Each row is a point on a landscape with many valleys, with its height.
A ball rolls from a point to the lowest of its 2 nearest points, and stops where none of them is lower. Distance is the straight distance between rows; heights are no part of it.
K_399: [100 116 116 136 128  82 136 138 193  82  70 127 169 115 137 143 130 100
 114 144  64  78 123 150 146  81 113 147 178  85 161 124 145 112  88 134
 130 166 128]  h=378
K_242: [145 165 119 101 135 163 114 107 132 112 214 127 142 173 152 101 134  87
 117 152 125 141 100 113 120 146 108 129 104  62 109  97 119 163 106 101
 104  94  61]  h=127
K_600: [170 102 171 138 130 114 108  96 173 132  73 130 151  92 102 157 103 137
 114 109 109 120 141 155 125 119 122 127 165 188  97 131 155 102 173 136
 146 185 173]  h=353
K_816: [103 114 115 124 170 138 165 128 156  95 177  93 148 164 141 108 151 106
 117 110 108 101 110 114 108  95 145 113  61 113 126 126 118 181  94  63
  84 126 108]  h=105
K_163: [137 107  93 172 127 105 163 136 149 111 143 107 168 173 175  82 147  85
 137 141  92  89 103 122  76 132 149 131  78  56 116 102 122 173  87  95
  88 160  76]  h=371
K_906: [171 141 114 158 120 180 153 132  56 126 144  79  82 133 110  58 157 138
 144  89 143  78 103  74 151 162 124  76 136  57 128 164 144 170  97  89
 181 103 106]  h=231
K_141: [123 119 123 143 129  91 106 101 141 149 110 160 187 104 170 146  88 120
 154 117 136 140 135 134 101 165 140 170 114 128 147 115 117  92 112 164
 135 168 126]  h=372
K_882: [115 161 126 104 107 113 115 128  74 152  97 144 124  72 138 145  78 142
 168 126 175 134 159 103 103 175 158 131 160 112 161 130 103  51 131 196
 161 128 153]  h=510
K_661: [ 96  72 155 142  64  92 106 167 130 162  78 172 141 140 132 155 120 118
 110 182 114 146 130 209 134  42 150 126 150 198 127 150 149 124 174 174
 139 141 133]  h=705
K_18: [123 103 104 132 112  90 128 146 176  93 150 104 149 138 181 118 123 106
 108 129 111 112 124 160  69 162 124 183  92  66 123  66 117  89 141  88
  59 193 158]  h=469
K_300: [ 56 118 132 112 138 141 130 184 110 134 149 148 167 132 154 131 149 102
 126 130 146 129 106 115 128  61 123  91 133 123 140  99 107 167 117 122
 156  85  84]  h=349
K_749: [115  95 201 133 117  96 103 180 123 150  76 149 169  88 128 143 100 113
 115 142 152  92 112 125 113 108 151  92 196 131 140 132 109 107 153 134
 192 147 153]  h=430
K_982: [123 123  88 159 109 117 139 148 111 104 100 155 100 132 105 108 162 140
 112 144  88  86 130  94 120 129 109 150 136  85 160 140 143 141 105 152
 128 113 139]  h=233
K_203: [135 116 175 138 129  81 110 131 155 124  63 122 164  76 122 136 104 123
 135 126 114  90 141 114 116 128 129 119 177 154 143 131 124  96 141 141
 172 158 180]  h=392
K_519: [106 126  91 165 135 142 132 122 153 135 171 138 155 131 152 126 174  99
 158 122 102 125 122 118 149  97 129 112  70 154 117 147 111 199  67 110
 138 100  70]  h=138
K_485: [123 140 112 122 112 199 139 183  25 151 120 106 122 128 104  90 158 138
 125 134 197 141 113  71 122 145 144  61 128 131 123 116 109 161 140 101
 172  76 102]  h=78
K_418: [130 153 102 138 102 139 124 134  90 107 107 128  79 111 104 120 144 137
 143 124 113  92 143  90 149 152 107 136 185  71 169 149 142 106 103 181
 173 113 162]  h=202
K_595: [136 132 164  86 106 164  86  67 161  81 156 151 116  91 108 151  84 162
  88 101 144 148 140 173 166 151 117 173 186 124 121 111 155  93 147 171
 148 132 122]  h=350
K_584: [155 139 166 178 146 148 130 167 142 150 135 112 165 124 128 109 130 115
 138 141 143 111  98 127 129 107 144  75  99 159  96 134 120 199 134  89
 179 121  72]  h=253
K_648: [ 84 150 140  99 125  89 126 140  69 186  81 160 139  93 137 157 100 134
 166 130 160 137 138 113 106 112 155 104 184 165 160 132 109  82 140 194
 168 106 159]  h=533
K_406: [157 150 115 115 122 180 104  69 160  96 197 133  93 157 151  93 166  88
 136 111  72 119 121 128 193 164 126 136 130  68 149 148 141 176  87 106
 142  92 109]  h=229
K_561: [196 101 160 169  97 155  98 113 115 156 130 146 102 128 104 102 122 136
 137 146 143 144 108 139 133 204 147 152  99 159 106 149 150 133 170 117
 170 148 117]  h=428
K_15: [ 84 121 130 116 159 100 139 128 131 110 128 138 132 105 135 161 104 144
 149  95 121 113 158 101 125 122 121 142 129 131 159 136 137  92  99 127
 112 128 190]  h=173
K_118: [138 150 133 128 103 155 132 127  74 125 122  91 106  87 104 106 109 143
 149 111 144  73 143  78 123 189 139  99 162  54 166 150 134  78 127 160
 198 142 167]  h=176
K_155: [139 128 137 150 170 100 176 160  90 144  90  89 135 110 111  81 117 139
 181  93 119  45 136  68  96 136 154  80 135  62 161 156 139 131  96 107
 180 140 148]  h=111
K_436: [117 154 104 105 157 139 139 104  98 117 154 117 102 109 115 133 123 163
 165  92 146 131 160  91 129 168 132 130 121 102 162 145 121  97 101 134
 124 107 181]  h=211
K_320: [136 199 165  79 152 170 115 111 118 150 154 107 139 156 124 133 118 113
 101 141 162 180 117 124 119  95 135  98 107 181  74  98 103 139 174 116
  99  85  78]  h=663
K_10: [108 162 163  88 122 130 129 150 146 137 138 129 140 177 141 140 117  91
  84 189 140 184 104 182 116  55 111 108 110 163  84  82 111  99 190 122
  58 119  75]  h=719
K_657: [ 96 138 148 116 112 181 117 122  52 179 133 141 159  70 148 141 100 130
 182 102 170 160 137 127 149 118 142  72 152 210 124 153 117 138 134 166
 194 104 112]  h=296
K_960: [126 192 155  51 172 200 121 137 121 121 191  97 145 131 138 129 121 128
 103 110 171 169 132 107 129 104 123  79 126 152 108  72  90 163 139  84
 117  56  99]  h=635
K_515: [112  99 163  87  90 144  85  73 125 120 142 193 122  75 126 158  57 165
 112  96 177 174 148 163 127 154 130 163 182 159 109 120 160  92 172 200
 144 135 113]  h=381
K_373: [171 120 107 155  92 102  89 103 215  94  86 134 156 100 119 125 116 123
  90 126  65 137 127 155 162 166 125 201 162 108 136 107 179 128 133 145
 150 175 134]  h=352
K_96: [145 191 124  81 162 119 129  75 189  79 159  93 127 123 145 152 110 122
  96 132 117 144 132 136 133 110  71 156 179  89 127  76 128  96 142 153
  81 140 116]  h=219
K_815: [115 127  97 168 153 106 161 151 130 138 127 130 159 149 149 121 156  96
 123 148 111 108 110 124  92  97 129 112  87 124 104 132 105 153  93 128
  86 148  80]  h=339
K_910: [110 140 137 102 122 102 123 138 146 114 105 116 148 131 149 159 108 113
 102 147 141 159 130 161 103 102  88 145 162 130 113  83 115  68 179 141
  67 157 145]  h=191
K_35: [111 176  78  75 151 187 132  91  58  99 197 108  98 121 149 128 129 145
 148  83 150 122 146  86 140 162 130 117 138  61 165 130 113 113  98 135
 128  83 150]  h=240
K_217: [104 117 160 141 134 106 122 195  74 182  71 120 183 149 127 129 115 109
 125 160 152 121  87 123  91  78 157  53 152 143 108 122  86 139 170 120
 126 114 114]  h=612
K_974: [180 143 103 159  94 186 141 173  27 166 125 116  83 148  94  66 166 149
 127 139 173 132  95  99 129 164 132  68 122 124  98 156 129 161 145 118
 165  85  76]  h=112
K_755: [ 98 153  86  79 135 167 143 117  70 105 180 132  69 135 130 109 175 143
 139 110 130 131 132  83 151 123 107 125 120  80 153 133 121 142  77 142
 100  68 132]  h=272
K_615: [144 103 100 165 111 102 140 139 142 107  70 147  89 139  81 132 149 152
 106 149  90 114 153 131 128 130 116 174 138 154 148 139 144 120 133 157
 132 143 182]  h=269
K_176: [162 128 191 142 114 151 109 120 126 176 118 120 132 143 111 131 106 127
 136 116 142 156 105 134 122 124 150  98 103 219  89 141 129 150 184 107
 153 146 128]  h=543
K_959: [190 168 120 177 143 150 131 128 143 125 165 114 125 172 129  77 179  96
 118 153 104 111  93 104 137 142 127  98  89  97  86 126 117 199 107  87
 112 118  52]  h=212
K_511: [209 135 114 154  90 192 118 114  94 119 135 127  82 130  95 100 152 136
 109 143 117 121 110 109 145 202 117 143 155  78 142 168 139 124 124 138
 155 113 138]  h=178
K_502: [100  97 119 125 118 100 123 111 175 133  82 155 100 165 116 166 130 149
 121 151  79 168 156 207 168  59 136 174 116 223 123 150 156 117 129 178
 120 143 136]  h=320
K_868: [162 143 146 176 109 178  97 115 115 143 149 128 126  84 113 128 119 128
 138 114 137 123 125 134 199 152 124 117 148 151 122 181 152 149 104 147
 217 124  95]  h=194
K_559: [ 94 113  60 109 129 138 154 117 104 101 156 164  73 140 110 105 185 144
 140 110 101 129 143 102 146 129 124 140  89 108 173 157 139 164  63 124
  86  72 155]  h=250
K_421: [ 86 115 139 115 109 167 130 186  43 155 137 134 142  97 114 109 128 137
 148 126 179 110 122  92 121 129 159  82 143 135 148 113 109 129 140 124
 200  78 131]  h=117
K_299: [113 153 130 115 121 167 139 165  26 139 132 101 123  81 109 109  90 141
 155 111 181 102 137  72 118 170 161  68 140  80 155 147 113  93 135 145
 182 107 145]  h=152
K_71: [104 107 113 153 113  89 134 159 172 108  54 127 124 136 120 141 154 123
  94 161  77  97 142 165 143  75 115 158 153 150 159 132 131 113 140 160
 129 154 155]  h=321
K_843: [188 154 142 213 139 143 109 132 132 135 123 110 118 113 119 126 137 117
 139 126 115  89  99 141 166 145 108 108 155 100 115 173 136 180 120 133
 207 138  95]  h=241
K_3: [ 93 129 106 139 161 145 161 143  71 122 175  91 153 143 163  94 150 108
 173  67 131  82 133  80 103  93 136  66 110  78 148 132 118 202  44 115
 164  94 110]  h=92
K_852: [158  94 109 178 120 127 136 154 141 116 143 141 103 163 124  88 194 108
 111 163 112  90  95 109 129 134 147 119  70 106 118 135 120 202 107  76
  90 114  83]  h=252
K_784: [151 132 115  96 101 174 111  61 145  90 184 155  75 148 131 104 149 125
 115 120 104 161 139 132 198 197 132 173 156  55 164 152 132 121  89 127
 102  89 119]  h=271
K_405: [132 133 108  91 122 102 128  90 195  96 151 146  94 154 143 150 123 128
  84 149 108 188 127 200 143 137 106 195 105 124 121 102 140  77 140 107
  40 132 123]  h=216
K_823: [134 112 153 137 102  67 116 117 117 189  60 148 142  99 145 163  64 137
 159 120 138 147 146 132  95 159 147 139 152 187 109 145 140  79 167 154
 121 185 182]  h=80
K_218: [152 128 133 129 123 100 120 104 186 118  50 111 124 130  99 156 119 128
  81 145  91 130 152 166 135 106 101 170 181 189 105 121 157  90 183 163
 104 172 182]  h=307
K_171: [134 147 121 143 193 115 177 127  77 142 113  73 121 132 113  67 134 141
 173  78 138  88 126  66  92 132 143  61 117  82 119 151 134 177  84  68
 146 120 122]  h=141
K_209: [ 93  99 143 113 137  66 120 139 208  85  83 118 181  94 146 162 108  98
 112 117  97 105 134 178 132  65 105 141 193 130 133 111 139  72 119 140
 127 172 159]  h=425
K_344: [145 149 147 133  86 182 109 117  50 208 113 114 124 109 123 138 125 135
 175 110 172 181 141 125 145 125 135  83 124 245  93 150 135 165 150 162
 176 106 107]  h=334
K_724: [169 132 164 103 124 162 132  91  84 184 136 104  94 137 102 123 117 152
 154 114 148 175 145 120 124 145 153 101 105 252  83 150 148 147 192 112
 135 119 156]  h=568
K_326: [144 115 128 120 102 171 114 118 129 117 170 161  90 128  95 123 160 132
 109 146 121 142 132 132 170 156 118 165 108 131 151 146 138 146 112 123
 150 103 130]  h=338
K_347: [115 120 152 150 160 137 130 158 109 158 120 115 193 105 153 125 126 117
 178 108 157 112 110 111 133 103 142  54 123 163 118 154  98 180  97 107
 200 115 100]  h=192
K_268: [140 170 164  84 147 183 113  69 109  92 158  95 118  75 105 155  94 162
 146  79 155 109 157 100 168 173 127 110 150 122 145 158 135 105 142 149
 157 122 161]  h=279
K_931: [133 127 125 161 124 122 122 148  78 161  80 143 112 111 103 143 135 147
 144 140 125 116 141 119 143 118 136 107 167 178 143 167 137 135 125 189
 194 127 139]  h=589
K_9: [ 52 129 110  81 154 105 153 164 116 140 136 113 113 125 130 175 114 154
 128 116 151 148 141 136 116  78 122 109 130 158 135 112 110  93 145 128
  87  92 167]  h=514
K_780: [ 98  90 133  83 117 108 102 104 199  78 178 155 130 123 167 151 102 137
 109 109 133 168 144 205 156 125 105 201 114  89 134  87 143  86 126 114
  73 151 118]  h=174
K_479: [ 99 135 161 147 138 110 130 175 124 140  92 119 175 144 136 140 124  89
 108 186 121 121  80 173 113  49 121  75 157 140 102 102 100 130 163 141
 113 127  83]  h=566
K_80: [133 174 146 128 144 141 128 114 145 134 147 128 151 154 144 129 134 100
 115 175 134 158 108 147 111  94 113 120  92 146  89  96 113 135 160 122
  95 123  71]  h=690
K_668: [194 159 116 106 144 122 119  61 196 109 152 139 104 152 130 124 133 123
  98 138 107 176 132 148 153 187 115 192 126 127 107 120 141 102 152 102
  62 137 139]  h=171
K_110: [153 177 146  52 149 135 122  67 185  89 177 123  87 154 119 145 137 137
  84 143 132 157 128 145 162 109  89 159 159 122 125 103 112 105 142 133
  72  98 114]  h=150
K_492: [124  81 142 185 119  92 136 207 153 136  79 120 166 132 151 125 128  95
 116 164 127  70  84 152  89  98 151 106 120 110 127 126 115 136 139 103
 135 169 118]  h=665
K_733: [121 120 128 113 115  53 120 116 147 155  75 131 151 108 167 169  81 128
 125 128 134 146 145 162 100 117 113 147 150 170 106 112 128  52 177 147
  88 176 167]  h=131
K_842: [116 122 139 154 122 153 119 179  98 146 162 138 168 136 154 107 122 103
 147 142 156 113  93 115 115 116 152  99  99 101 128 115 110 193 111 111
 154 115  72]  h=301
K_388: [ 95 113  94 111 140 147 154 147 111 130 149 146  93 150  94 133 171 142
 131 127 128 131 135 110 141 103 138 131  86 166 133 121 123 142 101  95
  79  90 152]  h=214
K_585: [ 79 105 152 134 130 121 117 129 117 137  91 169 119  92  98 175 115 160
 151 136 122 126 157 128 164  87 137 123 157 209 154 159 147 118 144 178
 178 109 173]  h=620
K_985: [178 183 100 177 140 155 137 124  83 118 175  98 130 165 138  73 163  88
 142 118 129 127 111  93 101 146 122  80 102  66  69 139 112 205  87 111
 124  90  27]  h=228
K_229: [114 113 125  76 100 127 106  86 184  71 200 160 100 156 151 116 127 128
 110 126 138 180 132 154 147 146 110 193 132  52 159  90 143  95 129 111
  83 113 136]  h=122
K_412: [140 126 145 129 172 115 145 125 157 133 138  95 147 141 121 129 119 120
 141 108 135 128 127 118 111 133 137 121  79 141 107 123 118 122 137  75
 114 169 146]  h=144
K_104: [150 118 141 144 109 117 100  93 102 162  99 155 127  80 118 145  78 161
 162 104 136 153 156 134 136 170 152 149 129 173 117 150 142  92 144 173
 158 154 150]  h=121
K_106: [127 137 141  80 119 153 108 111 163 103 205 158 138 146 148 135 119 107
 104 137 152 166 112 143 119 143 104 166 104  80 117  77 123 123 131  98
  96 103 107]  h=69
K_979: [121  75 145 136  94 113 108 117 134 157 112 156 106 147 109 162 123 152
 135 140 105 167 160 170 136  97 148 166  91 235 122 155 162 139 159 160
 120 138 167]  h=260
K_785: [103 110  90 118 106  62 133 123 182  87  78 134 120 101 122 151 114 143
 107 110 100 131 173 156 145 120 110 189 156 114 153 110 145  71 108 142
 101 156 195]  h=440
K_685: [169 145 119  92 144 115 128  81 184  94 149 101 100 124 137 132 121 137
  86 116 133 152 142 114 119 194 109 159 142  97 117 106 126  80 159  95
  63 136 193]  h=129
K_533: [ 67  70 149 115 100  76 130 157 123 150  65 152 136 130 123 174 107 142
 132 144 103 124 150 166 138  53 146 124 150 206 152 155 135 102 144 163
 131 135 187]  h=661
K_679: [185 158 127 158 116 139  84  91 171 113 107 131 132 107 112 122 119 135
 101 136  84 126 106 139 167 170 108 162 160 109 123 134 152 132 135 157
 182 160 101]  h=325
K_105: [195 163 133 139 136 181 126 104 100 125 141  91  92 148 113  80 155 130
 122 118 138 104 109  78 129 183 119 110 132  69 122 142 125 146 127 104
 138 132 112]  h=206
K_760: [179  94 168 175 123 145 125 118 164 156 149 129 130 141 109 103 153 123
 150 135 143 129 100 136 142 176 149 136  68 147  97 148 159 163 139  69
 170 144 104]  h=405
K_847: [152 127 135 154 105 152 122 108  76 166 116 138 140  69 125 132 100 160
 179 106 145 126 136 137 161 170 155 110 125 163 126 191 150 107 103 161
 223 145 116]  h=156
K_476: [127 102 194 158 103 134  98 156 143 140 109 142 155 108 117 141 116 123
 108 156 142  99 108 143 140 104 129 107 167 161 123 132 138 145 184 141
 184 138 115]  h=473
K_503: [167 141 195 142 123 160  99 113 120 142 122 112 130 122  94 142 104 136
 101 133 140 127 121 131 142 110 122 104 159 195 101 137 139 134 190 160
 166 121 134]  h=511
K_856: [119 117  99 150 178 137 175 109 122 119 171  92 133 151 141 101 170 113
 170  66 105  80 131  87 122 116 141  99  74 100 128 148 124 204  48  78
 129 116 106]  h=42
K_736: [114  92 151 134 152 128 139 123 179 116 126 115 125 143 106 151 145 121
 109 126 100 112 129 152 153 106 128 143  93 181 128 130 146 122 131  84
 112 148 160]  h=76
K_917: [117 110 107 176 134 123 151 188 121 126 126 137 119 160 113 110 182 115
 101 176 111  85  90 125 110  77 148  78 102 141 115 125 112 189 127 119
  91 113  79]  h=294
K_991: [ 73  55 128 119 104  97 120 133 202  89 108 135 124 121 120 166 113 129
  92 109 116 120 162 185 149 122 126 171 117 137 124 116 144  75 129 106
  95 156 200]  h=468
K_874: [130 156 142  99 135 168  99  70 159  99 152 121 115  97 118 136 112 135
 118 116 135 130 132 119 158 139 110 148 169  91 139 130 141 103 134 149
 152 133 141]  h=316
K_720: [140 122 120 141 123 122 140 127 134 100 144 110 150 166 146 101 135 101
 119 128 104  77  99  88  84 137 112 136 120  16 129  98 116 152 116  90
  92 149 120]  h=394
K_327: [102  80 142 115 110 103 110 128 223  79 116 153 148 107 139 155 109 118
  85 134 115 127 140 206 152  88 105 183 160 140 119 111 152  77 144 148
 116 171 128]  h=471
K_208: [ 78 115  87  93 130 111 156 148 135 107 138 142  86 164 116 142 162 148
 103 135 138 154 131 137 123  92 112 154 129 120 145 123 115  85 127 125
  71 107 160]  h=549
K_73: [110 102 171 103 162 139 138 123 185 101 180  93 162 152 149 126 114 102
 117 105 122 105 127 140 116 115 143 141  88  97 130  97 125 144 124  70
 107 152 133]  h=177
K_346: [ 82 104 121 104 107  54 108 129 146 140 122 199 159  93 187 160  80 124
 142 129 136 165 150 162 119 108 142 168 134 118 150 115 123  88  97 173
 116 151 123]  h=402
K_860: [ 78 115 147 114 147 115 139 186 138 125 130 122 197 141 164 130 107  83
 117 158 142 127  98 178  92  52 140 103 105 136 115  90  97 121 141 114
  83 155  92]  h=515
K_557: [209 144 114 186 127 126 145 104 149 100 136 115  93 187 121  67 187 107
 121 137  64  70  85  98 132 166 131 110 120  41 105 131 148 196 103  88
 102 133  84]  h=175
K_473: [155 167  94 126 154 160 157 130  52 141 151  98 135 155 122  81 162 111
 146  90 150 147 123  63  78 141 123  77  90 104  96 124 102 189  80  93
 108  90  64]  h=198
K_183: [ 59 142 119  67 170 123 151 164 123 118 165 105 125 168 139 141 134 118
  96 138 153 144 116 144 115  48 107  98 118 130 119  85  97 110 136 105
  58  98 120]  h=466
K_384: [104  94 155 152 152  75 162 182 119 135  89 113 150 110 105 130 121 129
 151 113 132  70 132  91 106 116 146  83 137 109 154 144 110 127 120 106
 170 147 167]  h=67
K_493: [109 165 103  95 110 105 108 101  88 142 134 163 105  95 158 156  76 166
 149 127 174 169 160 123 110 165 123 155 147 143 146 117 119  69 151 191
 108 130 148]  h=493
K_861: [109 127  89 142 151  85 117  82 171 145  84 163 142 136 132 178 115 146
 146 120  81 165 150 187 162 100 129 182 118 196 136 154 141 115  89 174
 113 156 123]  h=374
K_574: [184 131 112 135  92 205 126 128  45 156 144 140  78 143 100  95 168 146
 121 155 160 149 114 115 144 193 126 124 105 132 124 155 117 137 140 135
 151  98 117]  h=146
K_748: [ 82  89 106 111  81  66 119 157 174 101 112 163 158 119 170 142 107 115
 116 153 135 149 145 181 100 114 128 188 122  93 134  89 129  68 119 142
  83 173 125]  h=433
K_566: [108 132 117 133 161 156 145 146  68 153 160 100 177  79 161 111 121 123
 186  76 147 113 151  84 129 120 147  54 113 115 131 137 114 184  60 108
 206  85 114]  h=140
K_472: [148 114 135 148 132 143 104 109 163 136 166 149 139 151 128 126 147 115
 123 146 111 154 112 140 146 156 143 174  70 144 119 140 136 146 105 107
 127 136  89]  h=375
K_433: [192 138 124 144  82 133  94  94 119 149 109 165 110 141 127 119 112 150
 128 151 138 172 122 141 120 194 129 187 128 141 109 123 126 100 165 159
 123 160 115]  h=450
K_285: [142 121 123 120 116 118 129 148 173  89 145 112 136 165 138 113 127  96
  78 160 106 135 106 163 101 140 104 157 113  68 107  73 131  98 149  85
  60 141 127]  h=444
K_430: [160 123  91 180 135 129 165 149  71 145 102 120  92 134  98  76 167 149
 138 137 134  90 110  82 103 169 121  88 119  97 124 160 123 149 104 121
 134 139 106]  h=116
K_239: [148 115 131 130 134 195 138 156  77 144 165 117  95 121 109  90 153 136
 147 104 147 125 124  84 129 179 136  89  95 114 140 155 141 179  97  82
 163  85 118]  h=256
K_168: [116 157 138  88 160 175 132 132  98 129 161  94 133 125 116 133 120 144
 127 110 181 144 119  82 116 122 138  92 120 135 120 122 110 150 138 107
 134  95 135]  h=609
K_583: [127 129  89 123 122 106 156 146 129 106 112 121 111 165 121 109 155 111
  90 147 106 109 108  97  69 135 107 140 133  57 126  97 118 109 140 114
  61 141 146]  h=417
K_243: [145 133  97 177 155  67 153 112 154 162  96 121 165 118 157 127 115 121
 172 129 105 123 122 115 102 154 127 158 108  89 136 129 125 118 103 135
 128 188 114]  h=347
K_510: [ 56  86 140 126 130  81 140 186 117 124  89 149 124 107 102 152 126 131
 141 112 120  72 157 113 114 116 158 109 143 134 167 144 128  84 115 134
 131 120 204]  h=123
K_441: [153 150  75 134 104 114 113  98  96 161  80 149  98 122 134 148 108 160
 143 145 125 186 163 134 120 167 112 188 143 158 135 129 129  92 150 202
 107 139 149]  h=472
K_375: [168 149  99  71 126 111 134  71 163 109 128 140  47 157 101 155 134 174
  82 139 113 193 173 155 162 149 114 187 162 166 132 144 135  85 155 155
  68  93 187]  h=139
K_509: [126  88 132 142 104  93 112 145 202 100 125 124 178 107 164 132  98 115
 126 124 119 123 130 148 100 153 122 183 119  69 133 100 136  96 128 108
 118 194 143]  h=458
K_624: [107 138  92 115 121  59 132 101 188 110  67 172 136 112 153 167  93 162
 119 134  96 159 150 180 148 117 124 210 154 141 147 115 150  85 103 171
 113 163 138]  h=413
K_845: [158 143 126 169 147 116 117  85 166 124 136 100 165 124 140 117 122 114
 152 109  96  99 117 106 133 162 116 149 125  74 140 131 136 146  89 126
 159 165 102]  h=322
K_6: [170 141 136  94 146 113 133  84 181 120 123 124  77 170  97 157 142 147
  86 147  95 155 152 164 145 125 114 164 113 209 108 140 151 103 160 126
  60 130 177]  h=203
K_404: [110  79 143 129  90 120 139 155  94 179 103 137 119 134 111 145 115 151
 155 137 144 158 145 142 104 117 158 129 104 218 126 143 133 139 170 121
 131 135 166]  h=209
K_336: [ 97 115 142 131 143 154 112 111 151 153 166 153 169  96 152 140 130 110
 155 117 140 151 125 137 138  97 127 128  95 191 122 139 121 170  99 125
 160 112  96]  h=200
K_956: [ 79 118 137 104 152 127 150 139 152 135 149 123 104 136 119 170 147 148
 130 117 122 151 159 152 136  94 139 128  83 226 126 136 143 141 138  87
  85 102 168]  h=155
K_166: [129 123 155 147 159 112 136 194 119 136  77  92 175 143 130 110 129 111
 112 143 143  89  81 114  87 104 138  71 139 100 124 103  96 133 159 100
 121 158 119]  h=642
K_157: [113 147  96 102 192 126 170 146  63 127 137  94 132 143 126  98 133 140
 162  75 170 131 132  65  69 130 151  74  78 105 122 119 109 179  92  63
 101 106 131]  h=170
K_523: [136 149 129 117 140 163 133 122  81 167 139 114 101 135  98 136 139 157
 149 111 167 158 142  96 132 146 134 113  97 197 119 130 114 138 147 100
 127  94 142]  h=590
K_641: [185 177 127 201 128 130  99 109 172 105 132 112 127 139 137 109 145 105
 119 148  65  80 102 122 167 155 104 131 148  66 121 142 151 177 112 139
 161 146  85]  h=286
K_263: [217 148  91 206 135 121 148 122 123 128  96 110  75 158 103  87 170 127
 122 156  99  82  93 101 132 167 116 119 120  92 101 155 141 168 110 122
 128 153  86]  h=145
K_489: [112  97 130 138  98 113 121 171 139 163  98 147 127 160 131 140 130 127
 112 183 116 138 121 170 115  83 113 153 132 169 114 117 119 108 169 147
  99 134 119]  h=715
K_658: [ 89 127 150  93 112 170 106 108  95 171 151 167 164  86 154 155 103 132
 155 104 169 183 128 151 128 115 125 121 114 216 110 118 132 151 142 146
 153 114 102]  h=254
K_664: [105 189 117  83 171 156 150  97  64 118 165  87 122  65 133 156  93 166
 159  76 178 123 171  79 137 172 144  78 127 132 143 150 114  97 133 140
 148  97 171]  h=243
K_349: [140 100 124 168 117 101 160 181  48 187  62 134 100 135 103  81 147 153
 150 152 167 101 116  89  87 145 152  93 121 121 134 153 123 131 150 137
 155 131 121]  h=143
K_971: [ 46 107 124  93 153 132 159 164 129 104 184 118 135 146 134 128 160 116
 120 127 131 107 132 129 135  39 115 102 118  98 152  97 105 155  96  99
 105  97 106]  h=407
K_654: [151 150 121 116 138 147 120  65 167 104 206 130 121 162 165 107 147 101
 136 125  89 153 120 132 145 154 124 157  91  59 137 113 120 147  77 121
  95 120 100]  h=179
K_637: [124  87 102 113  85 142 104 120 150  83 160 166  74 153 103 113 155 135
 106 146  91 141 141 133 182 162 125 191 128  75 182 132 143 134 109 124
 115  98 148]  h=305
K_952: [120 171 127  85 149 107 109  82 177  78 129 105 168  89 165 148  72 128
 113 109 114 127 135 129 128 105  81 152 206  54 151  84 134  96 122 176
 144 151 129]  h=284
K_721: [114 121  76 162 139 152 147 113 114 123 161 127 111 122 117 109 179 128
 167  90  90 103 151  97 159 132 120 114  84 126 138 184 143 205  41 101
 156  96 102]  h=87
K_434: [148 170 136 133 132 118 130 128 147 115  79 109 125 137 108 141 126 133
  92 153 111 130 128 122 108 109  94 130 178 146 117 104 120  90 178 161
 108 150 147]  h=251
K_251: [124  95 136 143 101 118 142 164  72 165 104 141 119 115 104 117 120 154
 173 127 164 121 142 100 101 166 159 123 104 154 141 148 130 128 139 114
 163 123 156]  h=172
K_53: [ 68  86 148  99 127  85 127 173 151 119 146 140 191 123 173 150 102  98
 124 134 151 131 123 168  92  92 114 143 122  84 147  90 105 107 124 130
 102 149 114]  h=470
K_528: [147 109 122 178 120 122 134 193 155 132  86 125 132 165 122 128 143 101
  88 181 103  95 101 156 101 106 132 127 120 139 106 108 120 132 179 119
  93 158 121]  h=688
K_440: [144 151 135  65 133 114 134  73 183  81 145 105  81 129 117 160 124 172
  81 119 143 155 155 145 154 144  99 168 169 133 128 111 136  74 166 122
  73 103 179]  h=77
K_647: [ 95 123 144 128 131  93 130 181  62 174  73 155 151 113 116 140 126 114
 159 138 139  98 125 101 118  95 162  65 174 163 146 161 106 119 131 178
 188 105 135]  h=561

Where does a ball stop that starts at each point below?
K_9 | K_856
K_327 | K_485
K_991 | K_430
K_346 | K_823
K_533 | K_106
K_10 | K_823
K_18 | K_959
K_489 | K_823
K_80 | K_823

Call two points neighbours if one is among the 2 nearest of the other. Go from one point of each pair to the other, from neighbour to neighbour, staying as low as possible. Name the highest point that can't be avoided.
K_736, K_856 | K_73
K_430, K_384 | K_985
K_485, K_384 | K_327
K_430, K_106 | K_874
K_856, K_430 | K_755
K_440, K_106 | K_405
